Points on a hilly landscape, in no order, each with its height.
A ball rolls from a point to the lowest of its 3 nearest points, and stops where none of them is lower. Distance is the straight distance between rows; heights are no part of it.
rap h=249: [ 77 122 131 122 179  89 142 130 171 162 149 146 141  96 155 118 164 133
 119  80 128 132  78 150 122 100 152 103 108 106 146 137 159 184 159 105
 111 118 105 116 137 131]
butu h=168: [201 122 155 103  99 182 122  93 155 143 151 180 134 164 159 120 180 149
 154 153  76  96 164 131 129 129 103 141 136 164 175 177 144 147 154 159
 145 151 172  87 112 129]
zas h=377: [ 79 181 112 125 189  35  66 141  84  75  62 100  82 125 133 120 135 105
  64 101 184 122  65  93 124 147 139 112 138 124 107  75 141 136 115  67
 111  96  68 154 140 103]
nitu h=190: [182  90 152 125  50 142 144  96 133 157 132 179 153 193 124 134 123 176
 170 134  48 151 173 102 150 148 145 155 133 128 178 176 159 106 149 160
 146 159 153  85  92 116]
por h=245: [113 110 121 105  86 170 175 159 107 106  90  96 102 132 114 184  83 152
 177 189 124  76 147 116 161 115 136 138 122  99 147 113 126 104 103 130
 156 142 101 147 122 124]
Mig h=56: [101 151 106 119  84 144 179 123 106 108  96  96 107 103 123 151  88 172
 131 165 155 114 124  92 129 149 131 131 175 115 104  84 149 110 125 135
 139 131 109 192  96 166]
Sim h=182: [138 110 150 136 171 121  93 157 197 191 160 159 136 117 158 156 158 136
  91  86 111 134  82 152 136 149 148  91  88 160 131 153 145 168 146 133
 116 137  99  74 146 115]
Sot h=311: [211 111 145 104 149 145 118 113 179 143 184 190 116 167 134 141 182 129
 152 144 112 119 158 182 120 150  88 108  90 170 151 142 148 157 171 131
 161 150 174 100 110 143]
Magel h=346: [171 117 135 142 120 175  96 141 153 165 144 146 146 158 144 122 157 122
 128 153 116 130 130 169 116 116 173 147  99 152 135 132 108 111 139 136
 113 140 162 151 142 123]
riv h=256: [203 124 146 109 123 185 105 118 127 168 150 162 145 160 143 119 157 138
 141 140 118 133 138 167 124 123 158 160 127 139 162 144 104 116 143 144
 110 151 161 149 139 139]
kaliv h=97: [ 98 164  84 118 140 107 143 125  93 104 122  89 114  98 115 134  86 135
 111 122 164 139 136 104 138 156 115 127 178 116 104  83  87 136 102 136
 103 109 148 153 106 173]
Kos h=103: [178  59 128 106  53 154 163 132 155 171 147 150 116 200 117 163 154 172
 163 138  60 139 204 127 152 110 132 145 117 130 200 189 127 109 160 179
 158 190 190  43  84 116]
lir h=37: [ 92 134  95 144 111 138 168 145 124  81 154  91 161  81 144 101 108 129
 122 142 162 119 123 128 127 133 117 142 159 135 132 120 127 141 114 113
 136 125 121 128 119 149]
Povo h=283: [165 113 148 141 155 129  87 143 190 180 160 161 137 142 139 161 164 125
 119  96 114 141 119 156 120 154 144 104  86 160 116 131 146 147 138 140
 142 143 126  78 145 133]
mokot h=398: [ 62 164 116 134 158  98 129 135 104  96 126 111 138  79 109 114 106  68
 137 101 167 115 140 121 114 132  91 123 117  93 110 124 131 151 114 114
 123  92 128 114 147 144]
zome h=132: [114 111 135 149 131 134 120 145 185 160 161 125 153 101 125 125 160 149
 113 100 129 147  98 150 108 117 152 132  95 140 119 124 167 138 123 109
 129 132 105 116 135 107]
fogur h=386: [ 68 167 113  93 126  87 166 142  75 126  54  35 115 114  83 133  47 137
 115 167 174 143  85  79  75 125 162 126 129  99  49  98  59  63  93 103
  83  95 121 183 126 103]
kuz h=192: [204 105 162 119  83 146 144  94 103 166 150 175 171 189 128 131 115 159
 174 135  69 131 132 125 163 140 149 152 144 122 154 150 134  88 130 142
 111 154 130 124 116 123]
nevol h=141: [100 161  81 124 145 107 129 118  93 101 117  80 111  84 129 133  81 114
  99 119 156 125 130 106 146 163 128 129 170 110  90  77  79 134  93 137
  96 110 144 140 117 167]
molok h=176: [165  59 130 116  53 150 167 127 148 164 143 156 131 219 111 170 151 189
 165 152  74 142 198 135 150 102 137 135 104 119 204 183 135 102 160 182
 166 184 197  51  57 108]
rur h=371: [ 69 177 126 148 165  79  78 138  80  73  67 109  95 104 119 125 127  78
  80  96 177 115  97 106 129 161 107  98 124 107  99  91 142 120 117  93
 119  83  78 123 147 113]
gizo h=238: [ 65 183 109 134 136 106  76 108  81 101  76  71  94  80 117 121 100 104
  76 107 156 140 112  91 135 137 122 123 156 101  76  84  95 128  88 119
  78 103 105 134 156 115]
vomu h=43: [ 89 127 115 153 121 142 167 150 144 107 170 109 174  79 134  99 140 124
 128 130 146 138 103 138 109 112 127 142 131 149 131 132 146 147 103 108
 130 119 113 133 135 113]
leve h=177: [200 107 153 107  68 151 138  79 136 161 126 180 163 177 151 122 138 160
 156 122  44 140 162  99 154 147 140 150 147 134 168 168 145 105 151 160
 133 162 153  96  98 122]
Zedun h=257: [ 68 170  95 136 140  97  89 113  84 105  96  80 108  80 119 133  88  96
  87 109 155 132 133  97 125 158 110 132 144 108  89  93  97 135  90 136
  93 109 126 125 146 133]
kitu h=370: [ 66 173 136 150 164  80  82 159  83  87  74 118 100 120 122 109 127  64
  88  93 173 118 117  87 122 148 101 100 114 106 103 104 143 119 130  97
 126  89  91 128 146 115]
Gab h=713: [107 167 110 102 117 102 174  99  73 142  80  81 106 116 103 143  75 167
 117 150 170 156 120  91 107 149 152 131 178  92  79  81 112  80 115 126
  97 117 125 202  90 153]
duta h=64: [ 97 150  84 124 133 113 151 123  99  78 133  96 135  81 137 122  93 116
 114 113 175 125 130 118 139 152 115 143 162 121 114 100 111 155 100 128
 111 125 157 127 115 161]
Lum h=306: [149  86 125 154 100 168 149 172 131 121 143 125 139 140 135 123 107 131
 139 155 123 105 120 154 139 100 156 139 124 109 143 153  97  84 116 123
 138 133 103 162 152 134]
lupu h=57: [ 97 122 119 147 134 129 157 125 157 115 171 111 169  88 121 101 138 130
 138 112 144 143 109 143 110  99 128 144 119 142 133 135 160 162 115  97
 131 119 113 118 138  96]
Gefe h=341: [181 115 148 137 154 139  83 151 203 176 167 175 126 146 137 156 149 112
 131  99 103 136 129 174 131 153 128  85  73 163 112 136 130 145 144 145
 139 148 148  87 134 135]
Safu h=235: [ 56 191 123 133 147 123  82 104  80  95  72  70  93  83 116 114 102 104
  60 114 149 130 109  88 125 134 128 112 142 101  66  90 100 114  94 127
  75 100  92 142 141 110]
nef h=165: [188  84 146 109  60 157 136 104 165 154 148 169 120 177 159 129 150 156
 151 132  32 110 183 111 157 123 121 138 135 147 188 198 140 133 139 189
 170 171 174  64 104 119]
kuvat h=162: [ 82 152  93 118 140 118 143 130 113  94 136  91 148  73 138 119  98  87
 138 111 176 125 131 111 118 127 101 141 143 110 125 109 120 159  97 120
 119 116 137 113 129 145]
Foro h=214: [ 82 127 128 128 157  92 147 121 149 143 166 140 147  79 123 108 146 111
 127  91 135 141 107 134 111  97 139 133 115 101 136 146 157 176 134  83
 127 103 122 129 136 129]
sozi h=301: [ 69 133 118 140 189  62 134 152 145 139 120 149 134  85 115  87 142  60
 122  92 144 127 129 127 122  89 131 110 121  93 127 142 134 173 173 112
 118  83 125 147 158 145]
tak h=144: [124 111 147 145 162 125 109 142 196 180 157 145 147  99 151 139 157 141
 105  71 123 149  85 137 126 128 154 113 105 132 129 133 156 170 152 114
 113 128  97  97 145 116]
Nilap h=291: [216 122 157 108 128 167 125 102 162 131 172 182 129 169 132 122 194 142
 158 155  99 103 155 163 111 132  83 121 115 179 161 157 160 153 159 152
 168 152 167 105 106 134]
neked h=248: [ 60 161 108 125 134  87 128 122  83 133  70  50  87 101  88 127  60 133
  89 142 147 159 105  91 118 138 160 116 159 105  36 105  61  88  96 107
  82  94 104 162 127 117]
dib h=381: [ 44 196 124 113 162 103  65  99  81  75  58  62 101  83 118 111 109 122
  61 130 156 155  72  90 122 104 138 118 160 103  75  98 111 129 123  72
  72  86  76 151 144  88]
Fedob h=174: [165  64 125 106  59 144 155 121 148 160 134 169 131 213 116 175 140 179
 172 146  69 133 201 110 143 107 141 140 121 121 199 181 140 106 158 192
 161 176 186  53  77 120]
pezab h=219: [198  96 152 118 172 116 118 109 181 137 204 195 125 166 138 145 176 127
 151 128 104 122 144 182 121 132  63 100  98 181 146 157 152 179 157 151
 163 138 168  96 122 151]
pogi h=215: [207 117 144 108 127 186 114 105 130 159 157 173 148 161 163 118 166 140
 145 150 105 121 145 144 137 129 143 151 125 145 168 148 128 119 148 152
 109 137 169 128 118 140]
tugav h=148: [193  96 172 131 106 152 140  96 182 115 179 179 109 167 137 118 207 149
 163 141  79  91 182 152 122 104  70 106 122 182 174 183 177 159 148 173
 192 147 159  83 130 114]
Tiso h=290: [154  97 129 156 116 184 106 152 150 153 157 132 151 138 139  99 134 130
 117 155 123 148 128 182 123 104 169 147 108 145 139 145  93 105 120 132
 115 136 140 157 147 113]
zekef h=384: [ 67 199  99 112 193  43  79 134  93  69  50 103  78 120 130 121 127 123
  75 101 187 147  47  96 127 133 155 122 146 133 108  70 128 146 120  47
 112  86  88 167 139 109]
zovil h=292: [188 123 144 121 164 124  93 144 187 165 172 174 114 160 146 161 153 111
 138 110 104 132 134 179 129 151  97  92  83 176 127 145 131 155 153 146
 145 144 159  90 133 149]
gad h=400: [ 68 130 122 127 160  72 145 143 133 108 143 134 141  78 121 101 125  74
 147  87 155 136 139 142 122 109 111 137 108  93 118 128 141 164 148  98
 130  89 117 127 151 153]
Dagun h=92: [106 138 112 124  75 158 187 132 111 104  76 102 111 101 126 172  99 155
 148 175 138  96 134  98 148 131 134 134 152 109 125  90 150 105 128 144
 141 135 101 172 108 141]
Dogo h=195: [191  89 156 119 103 160 178 118  91 140 138 152 179 197  99 143 102 172
 197 162 101 134 136 120 165 130 141 152 105 114 173 159 118  88 114 124
 120 158 107 131 129 101]
zufoz h=188: [199  90 142 137 152 101 133 119 181 133 221 209 122 171 141 138 198 130
 144 124  75 136 140 197 135 106  59  95 112 187 167 165 165 174 158 150
 175 139 175 113 126 134]
fegat h=201: [183  80 156 116 110 158 154 121  96 149 141 150 167 177 122 132  97 154
 181 155 113 114 127 148 154 110 141 146 125 102 151 141 104  83 115 130
 112 140 106 150 136 116]
duvav h=161: [189  84 156 121  88 170 137 104 173 116 153 155 110 165 158 122 179 146
 165 141  52  97 181 136 143 105  99 128 122 186 187 209 155 146 136 193
 183 166 169  69 122 118]
nuga h=194: [196  94 153 111  97 146 160 111 101 157 135 178 174 189 127 131 100 165
 181 145  83 127 135 134 156 135 143 144 127 114 171 150 131  90 130 140
 120 149 119 138 124 105]
nupo h=196: [136 114 139 158 122 172 108 149 171 162 160 116 165 126 125 120 155 134
 130 134 123 164 111 163 105 108 167 140 100 158 119 128 139 117 120 130
 131 141 136 132 138 104]
Voke h=51: [183  58 135 109  71 156 162 125 167 166 140 155 112 199 137 153 152 169
 158 125  60 128 197 126 154  96 125 139 135 135 193 200 129 127 134 182
 168 185 186  43  88 125]
zesil h=380: [ 78 178 125 137 161 101  65 110  89  93  56  82  99  94 117 129 121  82
  81 111 179 128 109  90 130 152 109 113 128 111  88  99 133 123 109 114
 102  91  92 131 151  95]
Girak h=171: [208 112 150 109  82 172 131  87 145 156 136 183 149 154 171 124 157 153
 154 141  54 117 160 116 146 136 124 151 153 143 183 167 136 131 147 160
 140 159 160  97 103 143]
sos h=159: [192  94 161 122  98 175 127  90 182 115 158 168 124 163 153 120 187 145
 162 146  73  93 173 149 126 105  82 127 126 177 172 207 171 151 158 183
 173 168 159  79 126 109]
gabo h=73: [ 93 125 117 139 133 126 160 129 143 108 175 120 152  82 123  97 136 121
 146 120 161 144 109 136 117 108 116 148 119 133 121 126 156 160 118  93
 135 109 120 118 128 116]
bekap h=368: [ 73 164 104 128 158 106 102 128  83  99 101  90 118  83 103 124 102  84
 105 114 170 114 138 111 127 152 102 122 126 106  95  95 113 140  99 135
 108  96 141 110 144 133]
livis h=379: [ 63 186 127 124 165 107  57 110  85  80  53  73  91  96 120 125 127 114
  64 120 165 135  76  89 123 123 130 122 148 107  82  97 128 126 114  88
  85  88  82 145 151  92]
lomi h=155: [ 96 162  87 119 132  99 128 114  85 119 108  73 103  87 112 134  86 136
  86 117 160 146 137  96 137 167 130 134 167 112  89  89  88 124  95 131
  98 120 141 151 125 151]
Neriz h=364: [ 75 159 112 115 129  89 155 125  79 141  71  45 103 111  74 133  42 149
 112 150 160 150  96  90  83 138 161 112 142 102  42  98  53  68  94 106
  92 110 119 178 119 120]
bul h=279: [ 76 166 101 117 128  79 149 129  83 132  82  48  94 110  93 136  52 142
  98 156 151 160 108  76 102 127 153 110 154  93  39 108  55  75 106 109
  84 104 115 173 123 126]
per h=261: [ 83 146 116 125 154 102 154 129 137 109 154 115 152  67 108 125 124  98
 154 103 159 127 120 127 105 100 113 142 122 108 129 112 151 169 122  93
 131 107 125 116 138 136]
sarat h=213: [ 82 173  94 136 145 100  96 103  83 121  89  76 104  93 114 133  76 117
  78 108 149 136 129  96 133 146 130 123 154 105  67  82  81 118  85 137
  82 116 129 146 142 131]
lunu h=385: [174 117 144 140 137 172  79 131 170 179 146 152 136 153 135 138 155 133
 134 125 121 139 141 167 113 131 162 145  83 155 126 124 132 122 147 141
 128 142 168 123 133 126]
vunip h=747: [100 164  98 115 129 100 158 112  82 139  97  76 102 105 110 147  67 167
 110 140 168 147 127  92 119 154 147 122 174 104  87  66  88 104 109 138
 108 123 134 184 106 149]
tupel h=233: [141  82 129 159 102 179 131 159 141 128 141 117 151 134 146 108 123 137
 127 161 116 128 121 158 122 101 160 146 135 127 141 133  99 105 108 121
 137 138 113 152 153 123]
geso h=142: [ 94 115 146 146 150 123 132 129 180 151 168 132 151  97 130 116 153 149
 129  89 132 154  94 143 105 104 144 134  96 123 127 140 180 171 137  97
 131 127  89 111 144 114]
Latem h=140: [ 96 114 146 145 146 127 141 140 176 145 163 123 161 100 125 113 154 144
 135  95 121 166  93 139 117 107 153 137  91 132 117 137 168 148 133 105
 127 131 110 120 141 101]
Puti h=330: [214 115 161 100 151 169 102 100 158 141 162 178 126 175 124 131 191 121
 146 146 124 125 161 167 112 142  95 126  94 167 147 141 139 146 166 142
 153 152 194 102 115 136]
pudab h=247: [175  78 142 119 114 153 148 141 107 137 134 139 140 178 130 130  99 145
 159 155 110 119 136 151 153 104 150 154 124  99 153 139  89  80 111 119
 129 143 114 157 140 125]
lodo h=181: [217 111 163 103  93 172 122  86 117 167 135 187 165 173 158 116 156 155
 150 139  72 121 143 129 142 143 140 164 146 137 168 164 117 109 150 143
 118 153 164 118 121 128]
koton h=375: [ 66 173 107 130 189  35  70 158  82  73  62 124  94 135 158 114 123  76
  80  88 185 132  60  91 131 139 129 104 142 149 112  74 135 146 118  63
 110  93  78 142 146 114]
Fabe h=376: [ 57 187 120 134 166  90  62 112  73  79  47  94  90 101 120 127 140 102
  76 106 169 128  96  92 125 144 114 116 134  97  92  87 134 127 107  79
  88  96  79 133 155  92]
Tizov h=36: [107 104 107 154  87 152 170 175 129  90 127 109 134 102 139 119 100 134
 124 155 151 119 111 118 134 128 125 119 165 129 135 118 129 112 113 120
 157 139 105 149 110 154]
duli h=344: [ 63 143 125 142 177  68 113 143 123 113 110 138 130 101 110  97 125  53
 128  86 150 120 141 127 115 101 116 116 112  86 114 125 139 157 147 107
 144  85 118 126 159 144]
ked h=212: [113 104 137 172 110 163 132 158 167 137 163 112 160 113 122 102 147 131
 129 121 129 151 107 151 109  98 151 143 108 149 115 133 139 126 117 121
 131 138 113 136 136  98]
keb h=259: [203 127 150 112 136 193  95 103 151 164 153 164 142 163 148 122 172 141
 135 154 105 131 146 159 117 141 138 152 109 157 154 134 116 108 150 146
 117 141 183 131 119 134]
Zur h=166: [203 120 154  98  81 179 125  94 159 148 151 176 142 162 166 119 167 139
 146 140  59 105 170 122 143 144 120 145 138 160 182 173 148 140 147 175
 147 156 167  94 108 135]
Pural h=34: [102 146  91 135 107 148 181 144 112  88 124  98 130  95 140 148 105 155
 120 155 158 112 110  96 131 152 120 133 185 122 126  88 128 129 111 123
 148 134 109 160 103 176]
dom h=399: [ 87 169  83 128 151 126 108 121  85 106 118  89 120  70 119 126  91  91
 103 109 174 114 139 110 131 161 103 135 143 110 103  97  99 152  97 138
 105  98 143 121 130 138]
zodip h=613: [ 97 188 114  88 113 111 185 101  62 143  83  57 107 110 106 136  72 161
 116 174 188 154 104 100 102 146 151 134 164  77  90  85 112  92 127 147
 101 115 125 207  89 131]
sufa h=756: [ 92 157 105 110 142  93 145 115  80 142  87  62  90 113  90 143  68 151
  93 132 168 152 125 108 124 157 152 130 172  93  60  92  70  92 105 135
  92 123 132 178 120 140]
robi h=372: [ 61 168 121 144 181  46  93 160  70  93  69 123 111 125 147 103 143  55
  81  88 174 111  87 100 129 155 110  98 134 122 103  96 141 140 126  89
 125  91  82 130 144 121]
giku h=254: [121  79 125 144  85 158 164 169 126  96 112 111 118 129 118 159  92 147
 164 172 143 102 137 126 146 110 151 130 131 118 137 128 102  96 116 121
 153 141  82 154 139 140]
mef h=362: [ 68 153 113 145 165  72 114 149 100  96  96 130 120 102 114 111 119  43
 124  85 159 110 137 117 119 134 103  97 113  86 112 117 135 137 137 102
 127  84 112 122 155 137]
Fanef h=225: [199  85 149 124 118 158 141 131 112 147 149 160 165 169 138 117 121 148
 153 148 104 121 138 154 139 114 156 143 139 105 168 151  90  85 119 118
 106 153 119 159 143 135]
lipum h=189: [210 118 169 116  87 166 141  93 116 159 150 188 168 169 149 113 137 159
 156 135  67 131 143 118 150 132 135 146 146 131 168 163 129  96 150 139
 110 148 138 123 117 130]
buke h=396: [ 67 139 115 135 174  86 135 140 121 120 133 133 129  76 102 100 123  64
 140  82 160 126 143 129 116 112 109 118 105  90 130 119 142 165 143 103
 132  86 121 136 150 140]
dun h=109: [107 108 143 152 142 135 128 142 192 169 164 135 147  94 129 130 160 140
 122  90 125 148  96 147 106 118 157 118  99 135 110 132 169 153 139 110
 127 139  93 105 143 100]
vav h=164: [188  70 136 118  63 160 138 113 168 145 157 158 113 185 155 126 168 155
 151 140  48  90 186 125 160  95 111 129 146 162 189 204 140 142 133 188
 167 182 169  49 111 115]
sab h=236: [133  97 124 172 114 170 121 167 146 140 159 127 164 127 130  94 135 123
 122 149 119 137 120 160 115  94 164 141 108 152 133 138 115 112 108 123
 133 136 125 147 159 113]
musag h=59: [105  98 113 143  85 149 168 166 131  91 109 107 111 107 135 152  93 147
 134 172 143  93 122 105 144 125 141 124 151 117 140 109 130 106 114 111
 160 138  88 163 115 154]
mato h=230: [ 68 174 111 143 146 106  89 106  85 106  82  66 100  80 123 132  99 117
  62 107 139 137 130  81 135 132 126 114 154  95  60  97  93 111  79 124
  72 101  98 146 136 124]
Zolef h=260: [206 112 155 112 144 128 129  92 178 126 192 194 118 171 130 126 190 137
 164 139  96 116 153 174 122 129  68 104 113 192 152 161 167 163 171 141
 177 151 170 113 111 143]
duser h=302: [209 129 145 105 136 178 100 100 157 166 150 175 139 162 138 121 173 133
 144 143 113 136 155 153 120 140 119 139 101 164 145 131 129 134 166 142
 139 148 188 121 121 127]
sufo h=355: [156  74 131 155 108 170 135 165 131 127 147 138 143 145 139 118 110 135
 148 158 120 118 118 155 144  99 155 149 127 124 153 138  98  81 112 142
 131 135 111 162 143 133]
Telo h=35: [ 99 133  88 139 107 144 178 143 122  90 138  98 147  94 144 116 108 126
 117 139 160 125 111 112 132 134 107 133 181 137 132 100 126 146 107 112
 141 133 127 142 108 154]
Som h=134: [129  91 121 159  94 153 144 176 141 113 139 109 144 128 137 114 109 136
 131 154 123 110 120 148 130 110 161 129 140 137 142 139 107 104 109 127
 148 133 104 164 148 127]
nunef h=369: [ 73 171 132 154 172  73  87 158  92  87  65 115 108 104 118 112 123  57
  97  80 163 121 131 102 119 150 101 108 119 106 100 108 146 126 130 103
 123  96  92 134 152 124]
Pidu h=163: [207 102 161 111  81 175 131  98 155 134 146 165 126 167 161 114 180 146
 160 158  43  99 176 125 138 122 103 133 134 162 179 194 150 148 146 175
 162 165 168  70 116 125]
toso h=373: [ 77 173 126 135 182  48  80 170  69  77  67 127 103 129 139 103 133  73
  85  98 176 123  80  99 132 160 114  93 134 118 100  87 139 124 125  86
 116  83  73 140 145 118]
Vipe h=382: [ 60 193 100 117 183  85  68 114  84  59  56  78  82 109 120 126 131 121
  69 113 174 138  74 100 120 113 138 119 140 106  97  76 137 141 127  51
 101  86  73 157 145  94]
somu h=170: [196  82 150 146 138 100 129 119 182 130 219 210 123 174 132 132 218 139
 153 125  69 128 141 193 134 107  68 101 117 180 169 174 182 167 161 148
 178 147 170 115 124 136]
Sapu h=325: [ 74 166 103 134 156 109  86 119  70  99 100  95 113  75 118 129  95  83
 104  97 162 115 126 105 133 146 107 140 148  97  90  90 116 138  92 139
  95 108 138 119 152 127]
novov h=216: [141 116 148 147 152 140  93 146 195 173 148 141 129 143 130 155 165 148
 114 102 122 152 106 153 117 135 164 117  79 156 116 126 145 140 140 126
 127 151 130  96 142 110]
nepe h=19: [111  97 116 158  79 160 162 177 138 102 125 101 144 104 128 122 108 123
 125 169 133 112 118 120 137 124 132 126 145 125 130 140 114 109 108 129
 151 142  83 149 129 150]
pobo h=367: [ 64 158 120 157 165  71 107 174 100 102  84 129 118 111 117 101 126  34
 103  91 151 119 125 112 116 130  98  99 115 108 108 119 139 130 149 100
 119  87  96 136 151 143]
Nik h=199: [184 102 154 130  58 136 161 109 106 156 127 169 166 202 107 138 103 173
 185 145  64 162 147 102 152 146 140 147 117 125 175 159 160  90 140 167
 128 160 146 104 105 101]
Kapas h=374: [ 65 176 126 134 185  76  68 132  84  71  58  98  98 114 119 121 148  83
  65  98 173 124  77  86 125 145 118 106 133 125  96  79 139 127 118  76
 102  83  72 129 147 104]
Bini h=146: [ 82 134 124 129 151 103 158 131 152 128 168 118 160  79 118  99 128 113
 146  98 163 145  98 148 111 102 127 144 108 116 134 127 156 163 126  84
 137 110 126 122 138 124]
Zalaz h=234: [ 69 170 113 123 139  91 108 112  82 108  83  62  99  89 108 125  66 139
  64 124 130 161 112  91 133 125 137 122 166  97  45 101  77 100  85 111
  60  90  84 149 132 122]
gof h=41: [ 94 148  94 134 125 125 161 136 118  86 150  85 163  74 138 100 106 120
 140 121 174 120 123 123 124 140 111 148 146 138 130 113 131 165 103 115
 123 118 140 125 116 146]
puger h=395: [179 116 154 120 148 160  76 137 176 172 156 156 124 153 127 152 154 127
 138 115 125 142 138 166 108 144 137 127  62 169 112 124 131 139 145 147
 138 143 159  98 128 129]
Rer h=167: [131 110 134 150 129 149 101 154 182 164 157 137 141 135 123 123 152 150
 122 115 120 149 106 160 105 122 164 129  84 165 111 130 148 128 128 122
 136 145 128 117 146  99]
nug h=348: [200 130 148 114 150 168  77 118 162 165 156 168 132 175 131 146 172 127
 135 137 122 132 143 175 101 145 129 133  81 162 133 125 130 139 155 140
 146 136 180 123 126 138]
tono h=719: [ 92 174 113 103 125 101 182 114  73 138  73  53 100 119  81 145  61 157
 130 169 183 151 100  99  88 132 161 134 151  88  67  92  91  75 108 137
  94 113 130 196 108 131]
ruk h=383: [ 69 173 124 143 163 108  84 123  92  98  79 106 110  91 111 128 112  72
  96  97 170 104 132 100 128 147 103 115 124  98  96  98 130 120 107 120
 116  96 106 123 156 116]
Luzis h=264: [ 76 124 122 129 188  74 123 135 150 152 139 145 129  82 131  90 144  74
 123  75 132 134 105 132 129  85 139 115 118  96 147 145 136 180 162  99
 125 100 120 141 154 143]
roru h=746: [ 91 160 103 108 119 116 178  96  78 127  98  94 106 116 101 144  82 178
 122 141 178 140 117  92 125 150 128 131 184 107  97  77 127 112 124 118
 109 122 122 187  82 163]
Zem h=397: [101 186 113  96  95 123 192 101  69 132  85  78 109 107 112 143  79 177
 128 165 169 126 118 105 104 154 143 132 169 103  91  75 133  94 134 143
 105 133  99 204  89 138]
vek h=150: [ 99 174 118 110  77 134 199 106  81 123  75 103 126 112 109 158  94 166
 128 159 160 123 122  91 135 152 133 131 178 112 108  82 144 108 134 141
 122 131 110 199  92 155]
til h=172: [182  80 131 112  53 142 144 114 153 160 131 163 130 190 139 146 133 164
 156 126  43 140 188 111 144 121 133 143 133 141 185 186 138 117 165 181
 159 178 172  68  92 122]
Satub h=47: [115 102 106 162  98 154 151 176 148  99 149 109 148 117 136 114 120 125
 131 163 135 125 108 148 136 104 143 132 145 145 137 137 121 123 110 127
 143 141 108 147 133 126]
tuga h=115: [112 121 115 121  69 163 190 149 130 105  94  97 120 117 121 167  92 164
 144 176 132  86 129 102 135 117 135 138 140 106 137  95 138 104 123 138
 157 137  94 166 109 145]
Pedun h=63: [191  86 165 147 122 128 139  99 181 116 206 201 119 176 133 129 206 146
 161 135  75  94 165 173 130 109  66  95 109 190 165 175 184 168 168 148
 185 157 150 106 132 126]
gul h=300: [189 120 146 120 163 139  99 128 176 160 176 182 115 169 124 145 171 116
 145 113 112 129 142 179 113 144 102 110  76 185 124 138 134 152 157 149
 159 136 177  84 122 147]
pavam h=321: [180 109 134 133 175 123  86 136 176 171 196 183 124 157 151 165 154  98
 121 119  89 134 136 198 147 145  77  89  86 184 139 168 130 179 151 167
 148 129 157  76 139 155]
Fige h=361: [161  67 128 128 108 154 161 169 126 127 131 139 135 155 123 141  93 138
 153 162 129 110 136 149 149 103 151 150 121  95 163 138  82  85 108 121
 143 131  99 162 137 125]
timi h=356: [135  84 134 121 120 165 183 147 104 115 111 122 130 147 113 175  73 147
 192 172 124  94 140 144 166 109 146 149 109  92 160 126  92  88 109 122
 140 136  98 146 135 108]
ful h=378: [ 77 134 124 123 168  83 134 135 132 128 135 131 148  72 126 101 121  84
 150  94 153 128 135 145 116 107 107 138 107  92 132 129 147 159 138  97
 139 108 122 130 150 140]
Zuk h=169: [191 101 148 105  65 164 132  95 150 154 144 169 139 176 160 120 151 152
 158 137  45 122 172 112 157 136 133 149 142 149 182 182 141 128 152 178
 158 154 157  63  96 129]
Samal h=252: [202 110 149 117 171 128 106 129 174 160 191 200 110 163 149 156 163 121
 140 125 108 121 144 185 123 149  82 102  88 176 137 151 137 169 159 152
 156 131 166  94 126 153]
Gupuz h=358: [167  89 142 136 115 164 116 141 128 157 146 145 148 141 146 117 136 127
 136 146 123 129 141 163 125  98 170 153 117 127 146 150  85  96 122 132
 113 150 134 156 144 126]

Call two points neighbours if one is among the 3 nearest of the other. Go from one point of each pair to the other, from neighbour to neighbour, staying as low as possible. Name the highest point that can't be avoided.
nepe / pezab => Gefe
sarat / dun => sab
nepe / Pural => Tizov

Where does a ball stop that starts at each point below?
Pidu => Pedun
por => nepe
duta => Pural
kuvat => Pural
Luzis => Pural
puger => dun
Gupuz => dun
